Points on a hilly landscape, in no order, each with its height.
From any point a climber takes the steepest step (rise divided by distance) to one of its 4 nearest points. It stops when none of these is higher. Distance is the straight distance between rows; heights are no part of it.
Z784 height 52.9: [ -9   6   5  -5  -9  10  -6 -21  -8   6  10  -9   0   9  -4 -14   3  -2
  13   1 -16  16   8 -25  12 -17   0   5   0   7   9  -4]
Z190 height 53.1: [ -8  -4  -6  11   6 -32  -1 -11 -10   3  11  -8   8  18  -2  -6 -10  -7
 -11  -1 -11   1   7 -10  16 -18  -6  18  16  16   3   7]
Z797 height 42.2: [-17   2  -5  22  -4 -20   5   3   3 -22  -7   1   2  11   3  -9   2 -18
   4  -3 -14   3   0 -21   4 -15 -12  -4  26   3   7   4]
Z33 height 32.2: [ 16  12   9 -10  13   5  -2  -5  12  21   2  -7  -7  -2  -9 -18   3   1
   0  -6   9 -13   8  -7  -5  10   8  12 -13  -4   7 -10]
Z554 height 21.2: [-18   0  -7  15  -7  13   1  18   0 -33 -14  15  -5   0  17   3  -3  -5
  10  -1  -8   6 -10   1  -8   3 -13 -27  20  -6  -5   5]
Z122 height 10.6: [ 14  -3   3 -24   8  16   0  -6   2  17   5  -9  -6 -17 -10   9   5  11
   0  -1  12  -5   1  14  -6   8  15   5 -17  -3  -3  -5]
Z688 height 48.8: [  3  -3  -1   2  -7 -13   1  -7   1   6   2  -2   1  -5  -6   1   7  -1
 -12   1  -3   1   4   0 -10  -6   0  -6   1  -4   1   3]
Z191 height 4.7: [  3  -6 -10 -10  -9  34   2  -3 -21   1   6   0  -8  -1 -12   1   2  19
  18  -6 -10  20   2  -8  -4  -8   3 -11   0   8  17  -7]
Z206 height 7.7: [  2  -2 -14 -14   3  47  -2  11  -4  -8  -8   2 -15  -5   9  -7  -2  16
  27  -6  -2  14  -9   3  -2   9   5  -7   3  -2  11  -9]
Z703 height 35.5: [  3 -10  21  -2   3  -8   5  12  11   6  -8  17   3 -14   6  30  -1  -2
 -19  13  14 -19  -9  28 -15  12   2  -9 -16 -12 -24   6]
Z774 height 48.9: [ 20  -1 -10  -3  -5   1   0  -7 -12  29  11   8   8   6 -31  -9  -7  14
   0 -14  -3  11  12  -2  -3  -8   5  15  -1  14  24 -15]
Z172 height 44.1: [ 22  -7  -9  -4 -12 -24  12   1   3  16  -7  -1  10  -6 -34   4   5   7
 -34   0   0  -8   3  11 -22  -6   6   0  -2   4   5  -7]
Z220 height 21.9: [  4   7 -27   0  20  26  10  18  -9 -12   5 -10  -5   3   5 -22 -14   6
  28 -18   3  -3 -12  -2   3   6  -2   8  12   6  13  -7]
Z430 height 30.1: [ 15  13  12 -13  -4  15  -3  -4  14  12 -15  -1  -5 -11 -13 -13   9   3
  -3   5  11  -8   5  -1 -21  13   8  -3 -16  -8   8 -14]
Z84 height 45.7: [ 29   2  -1 -11  -1 -18   0 -19   1  32   7   1   9   2 -32 -14   1   9
 -20  -4  -1 -10   2   2  -2  -4   8  16 -18  13  13 -13]
Z338 height 67.4: [ 11   3  -8   3  -4 -12   4  -2   1   6 -10   7   3   4 -21 -16   3  -2
 -14  -6  -4  -3   5 -10 -16  -5  -5  -3  11  -3  17  -3]
Z427 height 53.0: [-11   3   2  16   4 -27   6   6   9  -7  -5  -7   5  11   7 -10   0 -18
  -3  -2  -3 -14   2  -9   7  -5  -2   5  12  -8   2   6]
Z50 height 48.2: [  3   2   2   8   2   0   2  26  14  -9 -14  17  -5 -11   7  14   2  -1
  -3   4  12 -17  -6  13 -18  13  -3 -11   3 -15  -8   1]
Z563 height 28.7: [  9  -8  -4 -12  -1   0  -2 -14  -9  23  15  -8   5  -5 -14   4   2   7
  -6  -1   1   7  10   1   7  -9  11   9 -10   7   4  -1]
Z292 height 30.4: [ 11   4   1   3 -19   9   0 -18 -13  11  -1   4   3   5 -28 -13   7   1
   5  -4 -17  15  12 -25  -7 -16  -1   0   0   8  25  -9]
Z581 height 20.9: [  2  18  13  -6   4  26  -8  -2  14   3  -9   2 -10  -7   1 -17  12  -2
  15  -2   8  -7   7 -14  -7  12   1  -1  -9 -14   8  -7]
Z175 height 76.0: [-16  -6   2   4   6   4 -15  11  -7 -19   5   1  -7   9  34  15  -9  -7
  11   3  -1  14 -12  11  23  10  -8  -3   6   0 -22  13]
Z22 height 14.5: [  2 -12 -16   8  -5 -14   7   9  -6  -9 -13   6   3  -1  -6   9   4   0
 -14  -6  -5  -1   0   3 -16  -4  -8 -17  16  -3   3   0]
Z61 height 29.2: [ -5  -8  21   1  -3 -21  -1  -3   7   8   8   3  11  -7   6  26   5  -6
 -26  15   7 -10  -3  19  -5   3   7  -2 -18  -9 -25  12]
Z277 height 35.1: [ -5   6  -8   4  22   8   5  18   6 -13   2 -12  -5   5  16 -13  -3  -8
  21  -7   6 -11 -10  -1  21  10  -2  13   5   5   1   2]
Z211 height 31.1: [ -5  -2   1 -12  10  17  -8   1  -6  -2  10  -6  -8   2  20  10  -3   5
  18  -3   5  13  -7   3  19   2   6   7  -2   1  -8   3]
Z510 height 38.8: [-16  -7  17   8  -6  -7 -11   0   3  -7  -3  10   2  -7  19  26   5 -10
  -6  13   1   3  -1  10  -1   4  -2 -11  -7  -9 -20  17]
Z111 height 21.0: [-22  -3   5   2 -12  -1  -4 -10  -6 -16   0   2  -4  -3  12   8   7  -7
   4   6 -10  15  -1  -6   4 -12  -4 -15  10  -3  -7  10]
Z789 height 38.5: [ 13 -19  -4  -3 -12 -25  14  -5  -6   7  -5  -9  13 -11 -18  25   7  11
 -30   6   2  -2   2  18 -19  -4   6  -6  -5   5 -10  -1]
Z332 height 26.9: [-17  -4   2  14 -17  -5   1 -11  -7  -9   0   1   3   9  -5  -4   6  -6
  -1  -4 -23  17   7 -22  -2 -22  -9 -19  15   4   4   4]
Z358 height 52.6: [  4  -3  -4   4  -6 -28  -2 -14  -9  18  10  -2  10   9 -16  -4  -4   0
 -19  -3  -9   1   9  -5   8 -17  -1  14   6   7   8   3]
Z569 height 43.7: [  8  10   8  -7 -22   3  -4 -24   0  12  -5  -2   3  -2 -24 -20  15   0
  -6  10  -6   3  11 -14  -7  -9   6  -2 -16   1  13  -8]
Z916 height 43.5: [ 10  -2 -17  -7  14   7   3   2  -8  11   8  -9   2   9  -5  -9 -12  10
  11 -17   2   0   6  -6   8  -2   2  18   8  12  15  -6]
Z345 height 43.6: [ -1  -4 -15  -1  16   1   4   3  -2  -6   8  -4   1   6  11  -4  -6  -1
   8  -9   2  -4  -4   3  13   1  -3   4   9   2   4   3]
Z719 height 27.1: [ -6  -4  -1 -15   0  29  -7  12  -4 -13  -2   4 -15  -3  19  11  -3  11
  13   5   4  17  -8  16   5   9   4 -11  -6  -8 -13   4]
Z511 height 27.3: [  9 -13 -26   8   1   9  11   1 -26   6  15   5   9   8 -21   0 -11  15
  15 -22 -12  18  12  -3  -6  -9  -6  11  14  14  25 -15]
Z831 height 34.1: [-16   7  10  -1  11  13  -9  11  10 -17   2  -4  -7   7  32  -2  -6  -9
  29   5   2   1  -7  -1  25   7  -3  10   0   0  -7   9]
Z262 height 34.5: [  0  -4   5 -11  17   0  -5   0   4  10  15  -8  -4  -1  18  19  -5  -1
  -1   2  13  -8  -8  17  11   5   8   6  -9  -2 -16  11]
Z413 height 21.1: [ -8  10  -1 -11  11  37  -6   6   7  -9   1  -4 -12  -3  16 -18  -5   3
  29  -5   8   0  -7  -5   7  10   3   5  -2  -5   5  -4]
Z294 height 50.4: [ -8   4  -6  16  -2 -10   7  -4  -6 -12   1  -8   4  18   2 -26  -4 -15
  16  -9 -13   7  -1 -29  17 -21 -15  11  18  17  19   1]
Z668 height 7.3: [  0  -1  13 -21  -7  23   1   1   3  -5 -18   0  -5 -23   3  16  13  10
   6  15   9   7  -2  12 -13  16  14  -5 -25  -8 -10  -6]
Z143 height 35.0: [ -3  -4  -1  -4  12  -8  -2  -7  -4  10  19 -16   3   5  10   9  -5  -1
  -1  -2   0   3  -1   2  20  -8   5  10  -1   3  -3   7]
Z62 height 22.7: [  1 -15   2   1 -11  -1   7  12  -5 -12 -17   7  -3 -15   8  30   7   2
  -9   9   7   4  -8  28 -21  14   3 -22  -5 -11 -20   3]
Z809 height 25.3: [ -9   6  16  11  -9  -3  -6   7  16 -11 -17  18   2  -5   3  -6   9  -9
  -3   9   5 -10   3  -6 -21   6  -6 -14   4 -18   3   2]
Z974 height 54.2: [-21   0   5  19   1  -2  -7  26   7 -39  -9  11  -5   9  37   9  -8 -12
  15  11  -4   5 -14   3  17  15 -16  -5  16   3 -21  17]
Z415 height 49.9: [ 24   1 -11 -13  11   8   6   2   2  22   4  -8   0   2 -21 -15  -7  11
  -4 -17   6  -8   3   4  -9   2   6  14   3   8  16 -15]
Z349 height 39.5: [  0  -9 -17   3   6   8   5  24  -1 -17  -4   3  -7  -2  14  10  -7   7
   2  -7  10   0 -12  23  -5  13  -5 -14  13  -3 -10  -2]
Z12 height 23.6: [ 20   5   2 -17  30  18   6  15  15  13   4  -3 -12  -7  -3  -7  -8   9
   9 -13  25 -27  -7  16  -6  22   7  13 -11  -8   2 -10]
Z987 height 60.2: [  5   4   1   1  12   0   5  12   6  -1  -8   0  -3  -4   1  -3   1  -1
   2  -5  12 -16  -2   7 -14  14  -1  -7   3 -11   2  -3]
Z445 height 13.8: [  7  -5 -14  -9   0  34   5   9 -11  -7  -5  -4  -8  -2  -3  -3  -4  11
  17  -8   2   7  -5   3  -6   0   1 -13   6   4  10  -6]
Z291 height 25.8: [-18   2  25   2  -8   3 -17 -10   9  -9   2  10  -1  -5  31  17   3  -8
   0  18   3   7  -5   6   4   6   3  -2 -17  -6 -24  14]
Z28 height 63.6: [ -4   1 -12  10  12 -18   7   2  -5   0   0 -13   3  13   5 -16  -8 -15
   8  -5  -1  -5  -2 -15  20  -7  -8  22  11  10  11   1]
Z560 height 5.7: [ 12 -11 -15 -13   5  19   2   5 -10  11   3  -2  -3  -9 -12  10   4  15
   7  -5   5   4   3   9  -5   0   6  -4   0   9   4  -9]
Z233 height 10.4: [ -2 -11  -5  -2 -11   6   1  -3  -6 -10 -11   3  -3  -6  -1  19   9   7
  -5   6  -2  15   2   8 -12  -2   1 -22   0  -4  -2   1]
Z20 height 27.0: [  9  19  15  -4  16 -18  -3 -16  13  26   9 -12  -3  10  -6 -27  -2  -9
  -7   3   0 -20   3 -12  20   3   6  32 -18   0  -1   0]
Z55 height 36.1: [-13  10   7   8   6  11  -6  16  13 -15 -11  15  -4  -2  14   0   3  -3
  10   2  11  -9  -3   3  -5  16  -6 -10   6 -12  -5   4]
Z222 height 25.7: [ -5 -13 -28  11   3 -12  11   5 -26  -7   3   2   5   9  -2   5  -9   9
  -5 -13 -12  10   5  -3  -3 -13 -13  -7  31  13  12  -5]
Z378 height 36.9: [  1   8   9   4  -2 -36  -3 -11  16  16   9  -1   9   5  -7  -4  -4 -10
 -31   7  -3 -16   3  -1  -1  -8   5   6 -11  -8  -8   6]
Z278 height 25.5: [ -6   0 -16  10  -3  17   7   6 -13 -17   2  -1  -7   4  -2  -7  -5   4
  15 -11 -11  12  -3 -11  -2  -7  -6  -9  20   5  13  -2]
Z179 height 41.6: [ -6  -3   5   4   1 -20  -4 -11  -2  12   8  -8   8   5  -1   7  -1  -6
 -14   3  -1  -5   4   0   2 -10   0   3  -3  -3  -6   7]
Z273 height 56.1: [ 12   1  -1   2 -22 -18   5 -12  -1   9 -11   3  10  -5 -27  -8  11  -2
 -21   8  -7   0   6  -4 -15  -7   4  -8  -3   2  11  -6]
Z820 height 49.6: [-10   2  -8  17  -6 -31   4  -2  -2 -11  -4   0  11  14  -7 -11  -3 -14
 -14  -4 -15   3   2 -19   6 -16 -12   1  27   7  15   6]
Z724 height 24.2: [-22   9  18  17  -7  -7  -8   9  19 -25 -13  23   2   0  23   5   8 -17
   9   9   0  -4  -3 -11  -1   3 -10 -10  10 -15 -10   8]
Z988 height 49.5: [-18   1   3  -5  -4  21  -8   7  -4 -24   0   1 -16   3  24   6  -4   1
  22   4  -9  26 -10   1  19   0  -4  -8   5   0 -13   8]
Z901 height 14.6: [-11  12  23   5   2  -7 -12 -11  22   2   1   5   2   0   9  -9   5 -10
   0  12   3 -14   2 -13   4   4   2   5 -12 -12  -9   3]
Z846 height 45.9: [ 10  -2   0   6  -6 -23   6   9  12   4 -13   6   1  -6 -11  -2   3   1
 -19   0   8 -15   0   8 -20   1   0  -8   3 -10   5  -2]
Z697 height 9.2: [  9 -10 -20   1  -3  11  12   9 -14  -8  -6   4   3  -4 -14   4   4  11
   4  -8  -3   9   1   1 -15  -7  -6 -19   9   6  16  -7]
Z555 height 36.3: [-10   0  13   1 -21  -9  -4 -22   2   4   1  -4   7  -5  -5   2  13  -4
 -17  16  -3   6   7  -9  -6 -11   6  -4 -15  -5  -4   1]
Z942 height 22.6: [-16 -17 -15  16   0 -28   4  -4 -21 -12  12  -3   3  13   8  15  -8  -3
  -6  -7 -15  10   5  -9  17 -19 -12  -1  26  17  -1   5]
Z969 height 46.3: [ -8   8  14  -3  22   3  -5   2  10   0  13 -15  -4   8  20  -1  -3  -9
  15   3  11  -9  -5   3  30   7   4  23  -9   0  -9   5]
Z947 height 25.1: [  4   5 -15  11 -14  27  12   5 -17  -6   0   2  -2   8 -18 -16  -5   2
  18 -16 -14  12   3 -21 -19 -11 -15 -12  16  10  23  -6]
Z794 height 54.0: [ -5   9   7  -1  15  -5  -2 -13   3   6   7 -16   2   9  11 -17  -4  -8
  13  -3   3  -6   1 -15  19  -6  -2  25   1   5   9   2]
Z655 height 34.6: [ 12   5 -23   6   7  19   9   8 -16   6   8   2   3   4 -18 -16 -11  12
  19 -20 -10  10   6  -9  -9  -5  -8   6  14  12  22  -8]
Z101 height 41.4: [ 36  19   2  -7 -10   0  -5 -25  -5  27  -5   6   4   5 -37 -36   3   5
 -12  -4  -8  -6   3 -15 -13   6   5  15 -12   8  22 -16]
Z726 height 29.8: [ -6  -9  -9  -2   1  -8  -1 -16 -15   9  15  -9   7   5   3   7  -8   0
   1  -8 -10  13   6  -8  20 -15  -1   9   7  14   4   1]
Z401 height 13.9: [ -3  10 -19   3   6  33   3  25   2 -30  -9   7  -6  -3  13 -13 -12   8
  24  -8   5   4 -14   4  -6  17  -7 -13  13   2   0  -4]
Z133 height 28.0: [ -5   4  -2  -9  -2  28  -4  -8 -16   3  15  -2  -8   8   2 -12  -7   5
  31  -7 -18  20   1 -26  13 -15   4   7   5   8  16  -6]
Z364 height 48.7: [  3  14   6   3  -4 -10 -10 -25   7  13   5  -3   2  10  -9 -30   3 -11
  -2   2 -12  -3   9 -22   7 -11   2  15  -4   3   5  -3]
Z464 height 60.6: [ 20  -1 -13  -3  -3 -21   5  -1   0  13  -1   6   4   6 -24 -14  -5   3
 -17 -13   2  -7   4  -2 -11  -3  -1  11   9   3  18 -10]
Z381 height 5.5: [  9 -10 -26 -12   8  35   2  13 -21  -4  10  -1 -11  -2   0   4 -11  16
  23 -15   0  14  -7   7   4   4   3  -8   9  10   7  -9]
Z836 height 46.1: [  1  -4   3   0 -24 -10  -1 -22  -8  10   0  -4  12  -5 -21   4  13   5
 -18  11 -13  13  13  -6  -5 -14   5  -6 -10   7   2  -4]
Z414 height 18.1: [-19  -8  -3   0   0  -1  -4  -9 -12 -13   8  -4  -6   2  11  11  -1  -4
   7   0  -8  16  -1  -5  16 -11  -2  -4   9   4  -4   9]
Z965 height 28.3: [ -8 -15   2   6   3 -28   3  -3  -2   2   9   5   4  -1  14  34   0  -8
 -19   9   3  -2  -4  18   1   3  -1 -10  -2  -5 -24  15]
Z383 height 54.1: [-17  -8  14  10   4 -13  -7  13   4 -15   0   9  -2   4  33  25  -1 -13
   0  14   2   4 -10   8  10   9 -10  -8  11  -8 -26  17]
Z166 height 27.2: [ 11  -2   4 -18 -15  22   4 -12 -13  13  -5  -8   5 -13 -23   4  10  18
   7   5  -7  12  14  -4  -8  -4  12   0 -15   9  14 -10]
Z498 height 49.7: [  0  -8  -6   4  14  -7   1  15   2 -11   1   1   0   1  10  11  -6  -2
  -4  -7   7  -9  -7  12  -1  10   1  -6  10  -7  -7   6]
Z374 height 35.2: [ -7   4   4   3  -8   8  -6  -8   2  -4  -6   3  -2   0  -1  -7   6  -6
   5   0  -3   6   3 -12  -6  -4   0 -11   2  -6   7   4]
Z425 height 37.2: [ 10  -9   2  -3 -33 -11  12 -13 -13   0 -16  -9  20 -16 -31   8  17  12
 -17  15 -19  11  16   1 -15  -5   5 -20 -12  11   4  -9]
Z863 height 34.0: [ -1  -9  -2   6 -13 -42   2 -16   3  12   7  -1  17   2 -13  11   5  -8
 -41   5  -3  -7   1   9  -4 -14   5   0  -9   3 -12   9]
Z387 height 31.7: [  2  31  25   0  -1   3 -16 -23  21  15   0  -4  -8   4  -1 -33  12 -18
  -1   9  -1 -13   6 -28   6   9   5  16 -17  -7   5 -11]
Z646 height 24.0: [ -2  12  24  -3  20  -3  -2  12  22   8   7   2  -5  -1   8   2  -1  -5
  -1   4  18 -28  -2   8  10  16   8  16 -17 -10 -14   5]
Z577 height 15.2: [  1  12  22 -18   6  20  -6  -9  15  23   0  -3  -7 -13   1  -1   8   2
   3  12  15  -8   6   7  -4  13  12  10 -33 -13  -4  -5]
Z217 height 11.2: [  8   1   2 -26   5  40  -9   8   0   0  -4  -3 -15  -9  10   4   4  15
  19   1  14   9  -9  11   1  16  13  -1 -16  -8  -6  -7]
Z455 height 32.1: [  3 -13 -16  -1   6   3   2  -4 -26   4  18  -5   3   9  -4   6  -7  11
   9 -10  -9  15   6  -3  13 -12  -2   4  11  12  10  -3]
Z304 height 21.3: [ -5  20  26  -4  10   2 -15 -12  22  12  10  -1  -1   2  10 -15   1 -10
   4   6   5 -18   7 -10  10   8   7  16 -20  -8  -8  -4]
Z515 height 36.2: [ 18   2   4  -9  -2  -3   3  -2   9  16  -3  -2   2  -7 -19  -7  10   5
 -10  -2  11  -9   4   4 -12   2   8   2  -9  -5   6 -10]
Z184 height 10.8: [ -5  12  26  -4  -2  15  -7   4  24   1 -13  19  -5 -18   8  13   9   2
   0  23  18 -14   2   7 -18  20   6   0 -25 -17  -9  -4]
Z763 height 23.2: [ -4 -11 -12  13 -13 -20   7  -3 -17  -4  -1   5   7   8  -8   8   0  -1
 -13  -4 -15  11   6  -7  -6 -23 -11 -14  22  10   9   0]
Z770 height 23.5: [-12   0  15  -6 -10  12 -11   1   8 -12 -12  16  -4 -14  20  17   5   1
   4  15   7   4  -1  12  -6  10   4 -12 -12 -13 -15   8]
Z6 height 16.3: [  0  -7 -19  13 -19   6  15   2 -18 -10  -6   9   0   6 -23   2   3   7
   0 -11 -19  17   8 -11 -19 -18 -16 -20  21  14  19  -4]
Z162 height 30.8: [-18  -9   0   6  -6  11  -7   9  -7 -30 -11  19 -14  -1  27  15  -1  -2
   7   6 -10  19  -8  13   2   5  -7 -19  11  -6 -22  10]
Z440 height 27.9: [  9  21  18 -10  19  11  -1   9  23  12  -4   0  -9  -8   0 -13   1  -4
   6   0  19 -29   1   3  -5  18   5  15 -19 -14  -2 -11]
Z519 height 29.3: [ -3 -18 -28   7   9   0   5  20 -15 -28  -5   2  -8  -1  12  16 -13   7
  -4  -8   2   5 -14  20  -3   7 -13 -19  21   3 -14   3]
Z128 height 28.4: [-12   1 -12  17  11   6   8  21   4 -28  -5  -5  -2  10  21 -11  -6 -10
  23   0   8  -4 -18   2  22   7 -12  12  12   8  -3   6]
Z845 height 48.1: [ 17  -5  -6  -8  -9 -26   1 -13  -4  23   8  -1  14   5 -28   1  -2   8
 -29  -6  -4  -1   7   9  -5 -12   2  11  -5  14   7  -8]
Z962 height 46.0: [  4  -5   1   5 -28 -18  10  -9 -12   2 -16   2   9  -8 -28   4  15   6
 -18   9 -16  11  13  -6 -17 -11  -1 -20  -1   6  12  -1]
Z850 height 37.5: [-12  -9 -23  22  10  -8   7  32  -6 -35  -5   2  -2  -1  20   9 -12  -5
  -1  -3   5  -4 -18  13   6  16 -19  -9  24   1 -15   8]
Z881 height 28.8: [  5  12 -11  -8  20  21   1  14   7  -6  -1  -9  -7  -1   9 -18  -8   0
  20  -9  14 -15  -7   1   2  15   2   9  -3  -4   7  -5]
Z458 height 40.2: [ -6   3  -7   4  -1  -9  -3 -16 -16   7  18  -9   6  15  -5 -10  -7  -3
   8  -8 -17  10   6 -20  20 -18  -5  13  11  16  11   1]
Z840 height 31.9: [ -7   1  18  14 -13 -31  -5  -6  18   6  -4   8  12  -2  -8   5  10 -13
 -30  17  -4 -15   5  -2  -8  -3   3 -10 -14 -12 -15   7]
Z377 height 15.8: [-13  -7   3  13 -23 -24   0 -24  -5  -4   3   0  11   5  -7   7   9 -10
 -20   9 -24  11   9 -12  -1 -28  -5 -14   9   4  -3   5]
Z328 height 19.9: [ -1   7  29 -13   9   7  -6   1  22  11   4   5  -1 -10   9  15   6   3
  -5  14  20 -15  -3  20  -1  15   8   7 -26 -13 -18   2]
Z252 height 52.4: [ 15   5   8  -1   8  -7   6  17  21   8  -5   6  -4  -7  -8  -6  -2  -3
 -13  -3  15 -26  -7   6 -17  11   2  -1  -9 -15  -1  -8]
Z592 height 52.5: [  8   1  -4  -9  17   3   4   8   8  10   4  -6   1  -2  -1  -1  -6   5
   2 -11  16 -10  -3   9   2   9   4   4   1  -4  -1  -3]
Z837 height 41.5: [-13   6   9   9  10  -5  -1   0   8 -11   0  -4  -3   7  15 -11   0 -15
  16  -4  -4  -3   2 -12  15  -5  -2   6   7  -1  -3   4]
Z423 height 30.5: [  6  -5   8  -1 -18  -6  14   4   6  -6 -26   1   8 -19 -14  15  15   5
 -18  14   4  -6   2   9 -30   8   6 -13 -12  -8  -1   0]
Z825 height 35.4: [ 15   8  14 -18  -9  10  -4 -22   2  24   4 -12   5 -13 -21 -12  14   8
  -6  11   0   0  13  -3  -3  -2  15  11 -32   8   5  -9]
Z895 height 9.9: [-12 -13  -9  -1   5  -5  -1   0 -18 -11  16 -13   1  10  22  10  -8  -3
  12  -4  -4  18  -7  -4  32 -11  -6   9  12  16  -6  13]
Z483 height 42.1: [  9  -3 -11 -11  15  17   4  23   6  -4  -1   1 -13  -4   7  10  -8   8
   7 -11  17  -8 -12  24   3  19   2  -4   3  -3  -8  -3]
Z451 height 12.3: [ -5   6  19 -10  -6  17  -6 -12  10   4  -3  -2   0 -15   7  11   8   1
  -1  18  10   1   4   6  -3   5  15  -6 -30 -12 -12   0]
Z524 height 55.3: [ 24  10  -9  -2   6  -8   3 -10  -9  18   3  -3   2  16 -22 -29  -8   3
   3 -16  -2  -4   6 -12  -2  -3  -1  23   7   9  26  -8]
Z798 height 57.8: [ 11  12   0   2  -4  -8  -1 -12   0  15  -2  -1   0   6 -16 -20  -1  -4
  -4  -5  -1  -1   6 -14  -1  -6  -1   8   4   1  11  -5]
Z918 height 25.2: [  5   7 -24  19  10   6  10  -1 -18   6  10  -6   8  20  -8 -27 -18   6
  25 -21 -11   8   4 -23   7  -8 -11  28  15  22  32  -5]
Z833 height 42.8: [ 31 -10  -5 -17  -8  -6   6 -11 -14  32  10  -7  13  -8 -37   3  -1  24
 -14  -2   2   4   8   8  -5  -6  13  14 -18  21  13 -17]
Z762 height 32.9: [  9  -1   0 -20  17  21  -5  11   4   4  11  -6 -10  -3  15   6 -12   7
  12  -5  14   0 -11  19  16  13   8  10 -10  -3 -13   7]
Z932 height 31.0: [  6 -13  -5  -6   6   6  -3  19  -2  -6  -1   0  -8  -2  16  26  -6   5
  -7  -2  13   2 -16  32  -2  20   1  -8  -4  -4 -25   4]
Z235 height 35.3: [ -2  -4 -26  10  10  -4  10  12  -9 -12   2  -4   2   7  -1  -1  -8   2
   4 -14  -1  -2  -2  -1   0  -3  -6  -2  21   9  10   2]
Z411 height 21.6: [-14   6  26  17  -1 -26  -6   1  23   1  -3  17  11  -2  18  15   1 -17
 -12  18   4 -28   1   0  -1   5  -4   3  -9 -14 -19  12]
Z342 height 34.2: [-10 -10  -4  10   0 -25  -2  -8  -6  -3   5  -1   8   5   6  12   0  -9
 -12   0  -8   3   3  -2   4 -16  -4  -8  13  -1  -7   7]
Z653 height 45.0: [ 12  -1  13  -9   2   1   4   7  16  11  -9   4  -2 -16 -11   9   5   6
 -14   5  14 -18   0  20 -20  15  11  -3 -16 -12 -10  -4]
Z17 height 15.7: [-11   9  25  10  -3  -6 -10   4  20   0 -13  14   1  -9   9   9   9 -11
  -9  16  10 -22   3  -1  -9  10  -1  -4 -11 -17 -11   4]
Z989 height 13.6: [  0 -20 -22   2  -8  10   5   1 -25 -11   5   3  -4   0  -3  19  -2  16
   0  -6 -12  18   1   6  -5  -8  -6 -17  17  10   1  -1]
Z884 height 41.2: [ 10  -5   2  -6 -11 -12   8 -10   6  12  -4  -6   8  -8 -15   6  10   4
 -22   7   4  -6   8   7 -15  -2  11  -4 -17  -2  -8  -2]
Z910 height 29.1: [  7   3  10 -12  11  -5   0 -15  10  26  19 -14   0   1  -5  -7  -3  -1
  -9   2  11 -17   4   7  10  -1  11  17 -21  -3  -9  -1]
Z586 height 23.4: [-24  13  21   4  -3  11 -11  -7  16 -12  -2   4  -4  -4  19  -4   3 -11
  18   8  -1   4  -3  -9  11  -1   0   4  -2 -15  -7   3]
Z361 height 45.8: [  9   9  11   4 -19 -23  -9 -21  13   7  -5   5  10   3 -19 -21   9 -11
 -23   8  -9  -8   1 -17  -6  -3   3   2  -8  -9   2   1]
Z329 height 18.2: [-10 -15  -8   1  -9  27  -3  20 -11 -28 -18  14 -16  -7  14  17  -2  11
   6  10  -9  30 -13  22 -10  12  -9 -31   9  -4 -16   5]
Z118 height 56.2: [ -8  -3   4  -8  20   5  -5  12   0  -5  12 -13  -7   7  35  15 -10  -2
  12   3   9   6 -13  18  39  15  -1  15  -8   1 -25  16]
Z872 height 41.7: [ -7  -5   8   4  12  -9  -3  20   4  -5   2   4  -4   0  21  23  -7  -5
  -2   2  12 -10  -9  19  10  18  -3   0   0  -8 -23  10]
Z596 height 58.2: [  1   5  -7   7  -6 -31  -1  -5   2   6  -1   2   9   9 -14 -11  -3  -5
 -19  -2  -6  -4   7  -8  -1 -15  -3   2   9  -3   8   2]
Z888 height 27.4: [-17   5  -1   5   3  17  -1   6   2 -23  -1  -4  -6   6  23 -20  -2 -10
  33  -3  -6   9  -8 -16  14  -2  -9   5  13   5   6   4]

For each start below, name the point where the climber stops.
Z222 => Z987
Z947 => Z338
Z184 => Z175
Z989 => Z338
Z304 => Z338
Z328 => Z175
Z166 => Z338
Z668 => Z175
Z451 => Z175
Z278 => Z987
Z895 => Z987
